Each row is a point on a tangle of strands that fork and nearly touch. The rows are in no order.
Two points are linked if the straight distance between their rows is under 48. Some points are linked to none.
q609: [ -9   7  -6  -2   7  -7   5  -3  -9  -4  -5   0 -11  -5  -4   1   4  -1
   6   6   9  -2  -8  25   9  -6   6   3  -4  -4  23   5 -18 -13 -12   6
  -8   1]
q158: [  7   7   8  -9 -21  20  -7   1  10   8  10  15   1  10  -7  -7  13 -11
   0   0  13  -8   1   1   0   1   1   1  -7  -5  -1  26 -15   6  -3  -1
   9  -2]
q414: [  9  -7 -16   0  21 -17  -3   3  -5  -6   0 -14   7   5   0   9  -9 -12
   7  -6  -3   9  -2 -13  -1  14  -9   5  12   6  -8  -4  32  -6   2   0
   7   0]
q979: [-10  -4 -13  19  16 -20  -6   4   0  -3   2 -17  -8  17  -1  11 -18  -2
  13  -4  -5   7   7  -4  -5   5 -10  11   1   8   8  -8  14   1 -11  -2
  -6  -4]
q870: [ -2  12   8  -4 -22  -9  -6  -2   8   6   0  11 -20  14  -7  -2  -2  -3
   5   1  10  -9   0  14  -7   0   5  -6 -10   2   1   5 -15  -2  -5  -4
  -2  -8]
q56: [ 15   0  18   9 -18  31   6  -1  18   8   7   5  -3  15  -2 -10   1  -2
 -15   6  -9 -10   9 -13 -13   8   5  -2   1  -2 -12   1  -8  23  -1 -16
  10   4]
q530: [ -9  14   4  -5 -10 -21  -9  -2  -1  -1  -1  10 -25  14  -8   6  -7  -8
   8  -8  11 -13  -2  12  -5  -5   0  -5  -9   8   3   4 -12  -8   1   7
  -1  -7]
q768: [ -3   9   2   6   0   2   4  -9 -11  -2   3  14 -20  18 -14  -7  -5 -17
  -7   2  -6 -27  -8  16   1  -7   4  -4   2   6  16   2 -22  12  -2  12
   2  10]
q756: [ -8  -5   4  13 -15 -30   4   7  14  13  -7  -9 -14  18  14   2 -18  17
   5   5  -1   3  -1   6   3   6  16  -5 -11  10   9 -14  21  -2 -17 -24
  -9  -3]
q21: [-10   6   4   5  15   4  15 -12 -10   1   2   9  -8  -4 -14   5   2  -4
  -1  -5  -9 -17 -12  17  -5 -10  -4  -1  21   4  13  -9  -8  -8  -1   6
   7   7]
q795: [  0   4  11   9  -9  -2  24  -3  11  15 -10   1  -9  11   1   0  -5  12
   1  13 -13   1   0   7  -8   1   3 -15   8   1   6 -22  10  -6 -19 -29
   4   3]
q284: [  4  -2   2  -2 -22 -12  -1   2  14  15  -9   6   4   6  11  -3  -3  11
   4  10  11  10  -3   4  -2  13   0 -11  -7  -2  -2   1  21 -14 -10 -23
   2 -13]
q413: [  7 -11  14  -2  -6   9   7  13  15  -3   6  -2  22 -20  12  -4   8   6
 -13  14  13   9  14 -16  -4  11  -4 -14  -2  -9 -12  11   9  -7  -6  -8
   9   1]
q411: [-18  11 -12   0  34 -12  -5 -13 -23  -9  -5  -8 -14 -11 -15  18  -2  -9
   4 -23  -2  -3  -8  17   1  -7  -9   8  -6   0  -1  -7   4 -12  16  26
  -2 -17]
q335: [  6  -7   2   3   3  20  -8  -2 -15  -7  10  15   9   8  -3  -9  -1 -18
 -18  -4   4 -10   0  -2   3   5  -4  -1   0  -6   8  15 -27  13  11  19
   1   9]
q290: [ 10  -2   9  16  -5  31   3  -5  13   8   7   0 -10  21   1 -12  -4   5
 -10   9 -12 -12   5 -14 -11  -1   0   9   5   5  -4  -4 -14  32  -6 -12
   4  17]
q538: [  2   8  -2  -5   3   4   2  -8 -15 -10  -5  12  -2  -9  -1 -10   8  -7
  -5   0   7  -9   0  19  -3   2  -7  -9  -8 -15   3   3 -27  -8   7  12
  -7  -8]
q120: [  9  -4 -12 -21 -14   3 -13   8   5   3 -17   2  28 -19  24  -3   6  15
   7   4  20  26  -2  -9  16  -2   3   2 -23  -4 -13  13  24 -19   6  -7
   2 -10]
q388: [  1   4 -16 -19 -14  -5 -13   6  -2   1 -22   5  17 -13  23   0   1  18
  12  -2  19  26  -8   3  14  -6   0   5 -27  -3  -5   6  11 -24   6  -7
  -5 -14]
q14: [ -7   3 -21  -6  28  -3 -18  -2 -21 -16  -2 -14  -2   1 -11  11  -5 -15
   7 -21  -8  18  -1  -6   6  -3  -8  14  -5   3  -9  -1  -9   3  23  26
  -9  -2]
q559: [-18   6 -12  22  21  -3 -12  -8 -13  -3   7  -6 -16  29 -16   1 -17  -9
   5  -1 -13 -18  -5  -3   5 -17 -13  13   6  16   9  -2 -12  19   4  28
  -3  14]
q926: [ -5  -3 -21  -6  17 -12  -6   6  -8 -11  -2 -18  -1 -12   0   9  -2   9
  16  -7  -4  26  -2  -1  13  -4  11  17   2   4   9  -6   4  -2   2  10
 -12   2]
q618: [ -1  18  12   8 -23   0   4  -6   7   6  -1   8 -26  25 -10  -5  -4  -8
  -1   9   0 -17   4  14  -9  -1  11 -12  -8   3   3  -2 -23   6  -8  -6
  -4  -6]
q909: [  3  -7  15 -12 -29  21  -4   7  31  16  -1   6  16  -9   7  -9  15  12
  -2  19  16   7   4  -9   2  10   4  -6 -13 -11 -16  20  15  -1  -7 -15
  10  -9]
q780: [  5  -9  -9  11  24  -5   0   0  -8  -4   4 -10   8   6  -1   9 -10  -7
  -2  -7  -6   2  -2 -18  -7   6 -17   4  23   6  -7  -5  23   0   2   0
   9   8]
q38: [-13  -1  -3   7  -5 -45   1  10   7   5  -7  -9 -15  11  11   7 -16  10
   9  -2   4   2  -3   8   4   9  13  -3 -14  10  10 -16  25 -10 -11 -11
  -7 -10]
q482: [  4   5   6   6 -10  10 -11  -4  -5   2  11  12 -15  30 -10  -6  -8 -19
  -8  -4   0 -22  -2   5  -1  -2   6   4  -5   6   8  16 -22  23   0   8
   1   9]
q266: [  1  -4  12 -15 -15  24  14  -1   9   4  -5   8   5 -11   1  -3  12   7
 -10  18   4   1 -10   3   3  -6  -2  -8  10  -2   9   2 -12  -8  -5 -12
   8   6]
q374: [  5   6 -12 -18  -6 -10 -20   6   0  -5   2  -4  -5   2  -2   6   0  -8
  17 -14  11  19   7   0   8  -2  10  12 -15   4  -6  16   1  -5   3   4
  -2  -6]
q728: [  1   4   1  -2   5  -5  -8  -7 -13  -6   8  14   0   0 -11   1   1 -17
  -4 -20 -11 -18   6  -3  -7  -5 -11  -3   5   1  -6   2   3   6  17  15
  11   1]
q494: [  8  -8  12   4   2  25  -1   6  -7  -9  16  11  15   0   0  -8   2 -13
 -21  -2   1 -11   6 -16  -2   2  -5  -3   7  -3  -1  11 -20  17  12  17
   9  16]
q31: [ -4 -11   6  -7 -13   3  15   3  11  11 -11   3  20 -19  15  -1   8  21
  -2  17   2  12  -6   5   7  -2   1 -13   2  -6  10  -5  17 -17 -10 -21
  -2  -4]
q981: [ -2  -3  -3   3  25  11  12  -2 -12 -10   7  -8  17 -21  -4   8  12  -4
  -4  -4   3   0  -3   0  -2  -6  -2   2  17  -5   4   4  -7 -11   2  11
  -3   5]
q973: [  8  13 -19 -24   0  -6 -17   7  -7  -7  -8  -8   5 -10   5   5  10  -6
  20 -16   6  22   7   1  15  -8  11  12 -22  -5  -8  15  -4 -12   5   7
  -3  -7]
q210: [ -6 -13   6  20  34   4  14  -7 -13  -6  12  -9  16 -14  -7   4   0  -3
 -14  -8  -7 -13  -3 -11 -14   0 -16  -6  26   4 -15 -16   9   3  12  18
  -2   7]
q683: [  8  -5   3  11  -2  17   3  -3   7   0   9  -3 -11  12  -3  -8  -1   2
  -3  12  -9  -9   2  -2  -3  -2   0  11  10   3   8  -3 -16  24  -9  -2
  -2  16]
q705: [ 11   9  12   5 -23  10  -1  -4  18  12   6   5 -13  20  -5  -6  -4  -2
  -2   0  -3  -9   4  -2 -14   6   8   0  -3   3 -12   5   1  14  -7 -21
   9  -1]
q536: [ 18 -12   5 -10 -12   1  -6   1   9   2   6   0  -8   4   2  -4  -5   3
  -1  -1  -2   4  -1 -15  -3   7   6  11  11   9 -17  -1  14  17   1 -11
   7  10]
q747: [ 15 -12   4   3 -16  -1   8   2  18  18 -11  -3  10  13  18  -5 -10  11
  -6  20   2   7  -3  -3   2  17   5 -10  -1   0  -2  -1  33  -3 -13 -33
   8  -5]
q717: [  5  -9   0   8   1  -8   3  -3   2  -5   3  -2  -5  -3   1  -6  -7   3
   0   0  -7   1  10   1 -12  11  -6  -3   8  -4  -3 -13   4   6   0  -2
  -2  -2]
q180: [ -7  -4  -2   7  34   7   1 -13 -26  -8   8   1   3 -11 -16   1   6  -8
  -9 -12 -14 -20 -13   3   3 -11  -5   7  19   2  -1  -8  -7  11  22  34
  -4   9]
q724: [  6  -1  15   1  -1   2  28   3   9   3   1  -1  13 -19   2  -3  16   5
  -8  15  -7  -7   6  -5 -11   4  -4 -19  14  -7  -4 -17   7  -5 -10 -15
   6   3]
q605: [ -2 -17   9  -3   7   9  19   5   2   1  -4  -7  27 -25  13   6   3  15
  -9  11  11  14  -5  -3   1  -3  -5  -9  12  -5   3  -2  13 -19  -8 -13
  -1   4]
q257: [ -1   6   9   4   3   1  21  -9  -3   5  -1   9  -7  -1  -9   4   2   0
  -3   1 -14 -13  -6   4 -10  -4  -6  -8  23   3   3 -18   3  -4  -4  -8
  12   6]
q781: [  6  -8   7  21  13  15   8  -1   0  -2  11  -1  11   8   4  -5  -5  -1
 -13   1 -13 -15   9 -26 -16   2 -16   0  18   4 -10 -10   2  21   1  -1
   9  18]
q764: [  3   7   0 -14 -16  -2  -1  -2   0   2 -16  10   0 -18   9 -10  12  13
   4   5   9   8   0  13  -2   3  -4 -12 -15 -16  -9  -3 -11 -18   7  -4
  -6 -12]
q17: [  3   7   6  -9 -30   0  -4  -2  15  17  -9  14  -1   6   0  -7   4   6
   4   9  12   5  -4   1  -8   9  -4 -16  -5  -4 -12   3   7 -12  -4 -17
   5 -11]
q603: [  1   4 -19 -10  22 -22  -9  -1 -12  -9  -4 -10  -2   1  -8  15  -7 -19
  10 -17  -5  10  -2  -7   1   8 -10   5   3   7 -10  -3  29  -8  12   9
   8  -8]
q551: [ 21 -10   3 -23 -17  -3  -1   2  11   4  -1   2   7  -9  10  -6   3   4
   0   5   8   9  -3 -11   2  10   6   1   4   4 -19   2  24  -1   4 -13
  10   3]
q492: [ 21  -6   6   8  -7   3  12   0  14  11  -5  -2   2  15  11  -5  -7   3
  -9  12  -4  -2   2 -11 -10  17  -2  -9   6   0 -11  -6  23   2 -11 -28
  13   4]
q247: [  4  -2 -17  -9  16   3 -19   3 -13 -13   6  -9   1   4 -10   7  -3 -15
   7 -16  -5  18   8 -13   8  -3  -1  12   4   4  -6   8 -10   9  16  20
  -2   5]
q274: [ -7  -3   6  10  33   6   5  -8 -22 -10  11   2  15 -19 -12   5   8 -10
 -16 -18 -12 -24  -6  -5  -5  -9  -8  -5  17   2 -11  -6   3   5  27  30
   0   3]
q59: [ -5  -3  -9   7  28   3  -2 -13 -25 -13   4   0  -4  -6 -12  -4  -1  -9
  -7  -8  -7 -12  -7  13   1  -2  -8   5   7  -4   3  -7 -18  10  17  33
  -9   2]
q532: [  7   6  -3 -16  -9  17 -14   1  -5   1   5  13   6   6  -4  -4  13 -16
   1  -4  19   0   1   0  10  -1  -1   4 -10  -8   3  32 -20  -3   0  10
   5   0]
q176: [ -9  -8   0   8  10 -22  15   0   0   6  -3  -6  -5  -7   3   6  -5  17
   6   0  -9   4  -2  16   0   3   4  -2   8  -2  15 -22  17  -7 -14  -9
  -3  -1]
q753: [-10   5  -6  22   8  -6 -10  -4   0  -3   6  -7 -25  31  -9   0 -19  -4
   5   0  -3 -16   2   0  -4 -11  -5  12  -1  15   7  -2 -14  18  -6  13
  -4  13]
q967: [ 17  -2  14   4 -10   4  21   3  15   9  -2  -2   6  -2   7  -7   9   2
  -9  17 -10  -7   9 -14 -11  12   1 -14   9  -5 -13 -11  18   3 -11 -26
  11   3]
q373: [ -7   6 -18 -12 -10 -23  -7   7  -5   1 -18   1  11 -14  24   2   0  19
  14  -7  12  22 -10   7  19  -4   9   5 -28   1   6  -4  18 -22   3  -9
 -11 -16]
q679: [ 11  -1  27   0 -26  39  10   4  22   9   7   5   6   7  -2  -8  10  -1
 -19  15  -1  -6   5 -14  -6   7   3  -9  -1  -6 -12   6 -10  12  -1 -13
  16   0]
q196: [ -6   5   1  27  15  17   2 -12  -5   5   5   7  -7  25  -4  -5 -12  -1
  -6  -3 -24 -28  -1  -9 -10 -12 -14   4  12  13   7 -13  -8  24   0   3
   5  21]
q328: [  5   0 -11  -7   2  -4 -15   2  -6  -9   6  -3  -3   2  -3   6  -4  -9
   7 -12   3  12   6  -4   2   0   0  10   0   2  -1  10  -5   1   5   8
  -1  -1]
q735: [  1   0  10  -2   8  -3  24  -1   0  -2   1   0  12 -30  -1  -4  18   6
  -5   5  -5  -7   3   4 -11   3  -4 -16  12 -12  -6 -15   5 -11  -1  -2
   2   0]
q278: [ -1   0   2 -16 -21  15  -5   9  20  11  -8   9  18 -18   9 -10  22  14
   4  16  19   8   0  -7   2   0  -7  -9 -10 -12  -9  16   7 -13  -5  -8
   3  -3]
q826: [  0  19 -23 -17  16  -4 -10   3 -16 -10 -10  -9  11 -14  -1  11  14  -9
  18 -18   3  15   3   2   9 -11   0   8 -14  -9  -9  11  -5 -21   9  13
  -2 -10]
q672: [ -5  10 -17  -4  15 -14 -16   1 -14 -15   2  -9 -18  14 -14   8  -6 -24
  11  -7   6  -1   8   7  13  -4   6  11 -15   7   8  14 -18   7   2  25
 -12  -6]
q760: [  0   7 -10  -4  16  -3  -8  -9 -23 -16  -1   5  -5  -7  -5  -4   1 -18
  -1 -13   1 -11   5  16   2  -1  -7   3 -12  -9  -1   6 -20  -1  14  26
  -7 -10]
q377: [ -8   2  -9  10   4 -32  -8   8   4  -1  -2 -11 -12  19   3  14 -19  -5
  13  -6   4   4   6  -1  -3   7  -1   6  -9  10   7  -2  20  -7 -12  -7
  -4 -12]
q850: [  2   4  -4   5   6  -7 -10  -7  -7  -8  12   6 -13   8 -11  -1  -7 -15
   2 -14 -15 -17  10  -1  -5  -6  -7   6   5   7  -2  -1   1  19  11  18
   5   3]
q490: [ -6 -10 -19   5  31   1   0   1 -10  -7   4 -22   8 -14  -9   8   2   7
  11   0  -7  18  -5  -6   7  -4   0  17  19   4   3 -10   0   3   3  18
 -13   7]
q718: [ -7   2  14   1 -35 -13  -6   5  23  14  -4  -3 -13  14   4  -2 -11  14
   3   9  12   4  -1  11   1   4  24  -3 -20   3  -3   6   0   1 -10 -21
 -13 -17]
q47: [  4  -4   0  -2   5  17   4   4  -2  -9   6  -1  15 -15   1   0  10  -4
  -5   4  11   4   5  -1   2  -1  -5   0   5 -11   9  17 -13  -8  -4   4
   2   3]
q666: [  5   6  12  11  -1   9  23  -8   3   9  -4   4  -9  10  -3   0  -2   3
  -7   6 -19 -10  -1  -4 -14  -1  -5 -10  18   4   0 -23   3   3  -9 -22
  12  10]
q70: [ -7   4  -3  -6   3 -18  -1  -7 -10  -3 -10   5 -11  -6   2   5  -6   6
   4 -11   7   7  -8  16  -6   5  -7  -6  -5  -3  -3 -14  -4 -20   7   1
  -3 -13]
q710: [ -5   6  -3  21   2  -6  -4   0   8  -1   5  -8 -23  25  -4   3 -14  -1
   7   1  -2 -14   8   3  -9  -8   3  11  -4  10  11   2  -7  13 -17  -4
  -4   7]
q572: [  6  -2   0   7   7   6   4  -7  -3  -7  12   2  -8   1  -9 -10   2  -6
  -2   3 -15 -19   7   0  -6  -2  -3   7  14   3   1  -9 -11  27   2  14
   1  12]
q169: [-14  -3 -13  -5  -6 -24  -4   8  -3  -1  -9  -5   5 -16  22   4  -1  20
  10  -8   2  22  -6  10  27  -6  19   7 -19   1  20  -4  13 -12  -3  -7
 -17 -11]
q545: [ -3  -8  -9   3  34   2   8  -2 -13 -10   4 -17  10 -22  -7  12   6   2
   3  -9  -3   7  -5  -4  -1  -5   0  10  22   1  -3  -8   7  -7   6  14
  -6   4]
q526: [ -3   9   5   3   2  11  10  -9  -9   0   3  18  -5   6 -12  -4   5 -15
  -8   2  -6 -22 -11  15  -1  -6  -4  -8  10   1  18   2 -21   0  -1   5
   6   8]
q888: [ -9  -1  -3  -4 -30 -18 -10   7  18  20  -8   9   9  -1  18  -8   4  19
   9   9  13  12  -3   5  14   5  11  -7 -22  -2   3   8  22 -12 -10 -22
 -11 -20]
q537: [-15   5  -8   7  21 -17  -1  -6 -12 -10   2  -6 -27   5 -15   5 -10  -6
   3  -1  -1 -14  -1  20   3  -8   0   7  -1   6  14  -7 -11   5   0  25
  -4  -1]
q502: [  3   4  17   6 -23  18  22  -2  19  19 -12  -3  -7  14   2  -2   3  10
  -5  21 -16   6   2   0  -4  -3   9 -13   2  -1   6 -15   4   0 -19 -37
   4  -1]
q2: [-14   2 -14  24  33   5  -5  -9 -12  -5  11  -9   1  15 -18   7 -10 -10
   7  -6 -20 -13   2  -9   0 -15 -19  12  17  11   4  -3   4  15   5  25
  -1   5]
q71: [  0  -9   3  -8 -22   4  -5   3  13   4  -4   1   0  -9  12  -4   1  16
   0  12   8  14   0  10  10   1  13   2 -10  -7  12  11  -3  -3  -7 -12
  -9  -7]
q701: [  7  -5  23   7  -7  27   8   4  -1  -3  13  14  15   2   1 -10   1  -9
 -27   1  -6 -14   6 -19  -9   5  -6 -15   9  -3  -7  -1 -18  16  13   5
  11  13]
q872: [  2   2  -6 -11 -18 -22 -19  10  13   3   2  -4  -6   4   4   3  -5   0
  17 -10  14  14   5   1   7   5  18  11 -21   6  -5  14  14  -4  -5  -8
  -7 -14]
q117: [ -5   4  17   4 -35   8   1   1  25  19  -6  -2 -10  18   2  -2 -10  15
  -1  18   6   5  -2   9  -1   1  20  -5 -13   2   2   6   0   3 -15 -29
  -4 -14]
q487: [-16  -2 -12   8  35 -18   0  -7 -14  -9  -4 -15  -6 -11  -8  15  -7  -3
   7 -15  -4   5  -2  12  -5   6 -12   7  -2  -2   1 -16  14 -11   7  15
  -8 -18]
q152: [-11  14 -17 -14  13 -25 -16   7 -13 -15  -9 -16 -21   8  -5  17  -7 -16
  17 -13   8  11   3   7  15  -8  11  12 -24   8   4   6 -16  -5   7  23
 -14  -9]
q620: [  4   9  12  -7 -27   3 -11   0  17  12   8   9 -11  18  -9  -7   0  -5
   5  -1  14  -7   0   9  -6   2  12   3 -14   1 -10  20 -11   7  -6  -9
   1 -10]
q312: [ 16 -14   8  -4  -6  10  -8   2   5   0  12   3  -2   5   0  -6  -3  -1
  -6  -2  -5   1   3 -21  -5   5  -2  11  14   5 -18  -1   0  23   8   1
   7  16]
q521: [  4   7   4  16 -11  -7  -3   0  16   6   4  -5 -19  21   0  -1 -11   3
   5   0  -2 -10   8   0 -13   2   9   6  -8   6  -1   0   4  12 -15 -19
   0   0]
q60: [ -1   9   9  -8 -13  16  14  -5   2   5  -4  14  -5   0  -9  -7  14  -5
  -5  13   0  -9 -12  12   0  -6  -4 -11   7  -4  13   1 -22  -8  -6  -5
   6   6]
q896: [ -3  -2  -1  -6 -14 -12  -7   4   8  -4   0  -7 -26   8  -1  -1  -9   8
   6   7   9   4  -8  12   8  -7  21  11  -7   9  11   3 -11   9  -6   3
 -10   9]
q359: [-12  -1 -19  22  30  -6  -6  -4  -6  -7   8 -18  -2  10 -14   9 -12  -7
  12  -5 -14   2   9  -7  -4  -3 -17  13  10   6   4  -7   8  10   0  18
  -5  -1]
q657: [  5   0 -18   1  21  11 -15   0 -19 -13  11  -3   6   8 -15   1   0 -25
   0 -10  -8  -1   9 -10  11  -4  -1  10   6   2   3  14 -17  19  12  30
  -2   8]
q915: [ -2 -14  -4   7   3   1   5   5   8   2   4 -12  -3   0   5   2  -5  16
   7  12  -7  10   0   0   8  -6   7  16  12   5  19  -5   3  10 -18  -8
  -8  12]
q660: [ -8   9 -27 -12  21 -14 -14   5 -14 -15  -9 -22  -7   0  -5  17  -7  -7
  17 -15  -4  29   0  -1  12  -3   9  17 -13   6  -1  -5  -5  -2  13  19
 -13  -6]
q155: [  2 -14  14  -6  10  14  19   4  -2  -4   1  -4  21 -21   8   7   3  10
 -18  10  11   7  -8 -14  -4  -2  -8  -7  21   2  -8  -4   4 -11   1  -8
   5  13]
q515: [  1   4  19   0 -32  25  10  -3  23  17  -7   0 -10  15  -4  -3  -1  10
  -7  23  -5   6  -3   4  -2  -1  14  -9  -3   1   4  -4  -5   5 -12 -30
   3  -5]
q75: [  2  -7   1  13   7  15  13   1   5   0   6  -5  -1   4  -1  -1  -1   3
   0  11  -8  -5   4   1  -2  -6  -1  11  14   0  20  -1  -8  11 -20  -8
  -1  14]
q635: [  2   3   6  -5  -6  -1  -6  -3  -9   0   2  18   7   0  -2  -1   3  -9
  -7 -15   2  -5  -3  -5 -11   4 -16 -13   4  -4 -10   5  -2  -8  15   2
  12   0]
q303: [-14  -4 -10   6  25 -26   5  -2  -8   0  -4 -14  -9 -14  -2  12  -6  11
  10  -9  -6   8  -5  15   0   6   2   6   3   0   8 -22  20  -8  -2   8
  -5  -8]
q162: [  2   6  -2 -19 -15  10  -2   3   5   4 -17  10  13 -24  12 -13  19  15
   2   9  16   8  -4   3   1  -4  -9 -11 -13 -15 -14   5  -6 -19   6  -4
   0  -2]
q160: [  3   7   6 -11  12  10   0  -3 -23  -9   1  12  17 -19  -2  -3  18 -10
 -13 -16   3 -13 -10  -1   0 -11  -7  -7   3  -9 -10   9 -18  -9  21  19
   6  10]
q159: [  6   4  12  -4 -20   9   2  -3   6   8  -3  17   6   3   0  -6   5  -2
 -10   4   4   0  -1  -8 -12  10 -12 -22   6  -7 -14  -1   0  -9   4 -11
  13  -2]
q383: [-10   5  -3  -9 -15 -30 -12  11   2  -2 -10  -2 -14  -2  15   2  -5  10
  13  -1  17   7  -2  15  15  -1  21   6 -32   1   9   3 -11 -11  -2   0
 -21 -17]
q132: [ -3 -10 -15  -4   1 -12 -11   9  -2  -9  -4 -13   1 -12  12   1  -4  11
  10  -3   0  26   4   4  18   1  15  17 -11  -3  12   2  -1   0   0   2
 -19  -4]
q306: [ -2   0   8   4  18   1   2  -4 -17  -9  12  13  16 -10 -10   2   4 -16
 -15 -19 -18 -28   3 -11  -7  -7 -11  -9  14   1  -9  -2   7   8  24  22
  10   5]
q853: [  3  -3  -5   2  16  14  -8  -4 -28  -9   9  13  15   4 -10  -8   3 -26
 -14 -10  -8 -20  -5  -3  11  -3   0   1   4  -2  10  14 -20  19  16  30
  -1  14]
q122: [ 10  -7  19   6  -4  15  15   3   2  -2   7   5  10  -3   1  -7   1  -1
 -23   8  -9  -6   7 -22 -14   8  -8 -17  16   0 -16 -13  -4  12   9  -5
  11  12]
q540: [-10  -4   9   4  -9 -17  21  -1   7  13  -8   0  -7  -4   4   0  -2  20
   3   9 -12   7  -2  17   4   0  10 -14   4  -4  16 -23   9  -9 -17 -19
  -6  -2]
q32: [  7  -7  20 -15 -26  40   6   1  21   9   1   6   3  -1  -2  -4  12   2
 -15  22   6   0  -5  -5   4   1   5  -4   0  -4   0  14 -13   7  -3 -13
  12   1]
q481: [  2  -2   5  25  10  20  -1  -5  -4   1  10   8   9  18   1 -10  -7  -2
 -13  -3 -23 -26   6 -24 -12  -3 -15   1  14   5  -6 -12  -6  30   8   6
   7  21]
q11: [  8  -7   9  -5  -6  14   1   7   7  -7   8   2  15 -15   6  -4   8   0
  -9   4  11   7  11  -9  -3   6  -5  -4   1 -10  -6  14  -6  -4   0   2
   6   3]
q349: [ -1  14 -15  -8  15  -6  -4   0 -11  -8  -4  -2  11 -21  -1   4  17  -5
  13 -13   5   4   2   3  -1  -6  -8   1  -5 -11  -5   8   2 -22   5  11
   1  -8]
q673: [  9 -16  16  -1 -20  20   1   7  26   7   1  -2  14  -3  11  -3   0  12
 -12  15  11  11  10 -12  -2  16   4  -4  -6  -8 -12  15  16   4  -8 -17
  12  -6]
q365: [  3   5  12 -13  -3  10  -3   1 -11  -2   3  18  17 -14   1  -5  16  -7
 -15 -11   7  -7  -6  -8  -5  -4 -12 -16   2  -8 -15   9 -13 -10  19  10
  11   9]
q225: [  8  -4  -8 -14   1 -12   0   4  -3  -6  -7  -4  11 -26  14   0   7  13
   6  -4   4  16  -2  -1   6   2   5   4  -4  -5  -3  -4  17 -15   3  -5
  -1  -2]
q338: [-11   9  -6  -7   1 -31 -12   9  -5 -10  -6  -7 -23   1   4   9  -4  -4
  15  -4  15  -1   3  14  12  -3  15   8 -26   3  10   4 -15 -10  -3  13
 -18 -15]
q655: [ -8  -3  -6   1 -17 -26 -14  12  13   7  -1  -4   4   4  15   2  -7   7
  12  -3  10  16   5   0  13   9  15   5 -21   2   6   9  19  -9 -11 -16
 -13 -20]
q752: [  4 -11   1  16  19   7   8  -2  -4   2   5  -5   9   8   3   5 -10   1
  -8  -1  -8  -5  -2 -20 -11   2 -17   3  25   6  -7  -9  12   5  -3  -7
   9  16]
q94: [ -9  10  -9  -6   6  -9   3  -1  -5   0  -6   2   3 -19   1  -1  18   6
  13   1   7  -2  -4  19   4  -6  -2  -1  -5 -13  13   4  -6 -23  -8   3
  -6  -7]
q265: [ 16 -12  -7 -20 -17  -4 -10   6  12   5 -10   1  21  -9  19  -4  -2   9
   3   6  19  23  -3  -9  11  13   6   0 -15   1 -13  10  33 -11   4 -12
   6  -9]
q271: [ -9  -5   6  -5 -17  -9  16   1   8  14 -12   4   6 -15  12  -4   8  24
   2  14  -8  12  -5  14   9  -2   9 -16  -1  -7  15 -15  10 -13 -12 -21
  -8  -6]

Follow the links from the first point to the second, and from the first to the third. Name the last point that the two ways share.
q359; q683; q870 => q705
q872; q56; q59 => q728
q271; q158; q915 => q56
q701; q850; q490 => q247
q47; q373; q888 => q926

A fork is a point with three links. Follow the links from the first point to the second and name the forks in between, in order.
q75; q377 => q683, q56, q705
q278; q383 => q926, q660, q152
q724; q545 => q284, q374, q247, q660, q926
q60; q176 => q526, q795, q540
q31; q530 => q540, q795, q526, q56, q705, q620, q870
q536; q701 => q926, q660, q247
q14; q306 => q247, q374, q284, q635, q728
q572; q210 => q728, q274
q981; q388 => q926
q335; q655 => q247, q374

A fork is a point with three links, a tip a point with one. Leave the first point through the second and follow the links. Name the first fork or tip that comes.
q756; q38 => q705
q388; q120 => q312
q781; q122 => q247
q764; q162 => q926
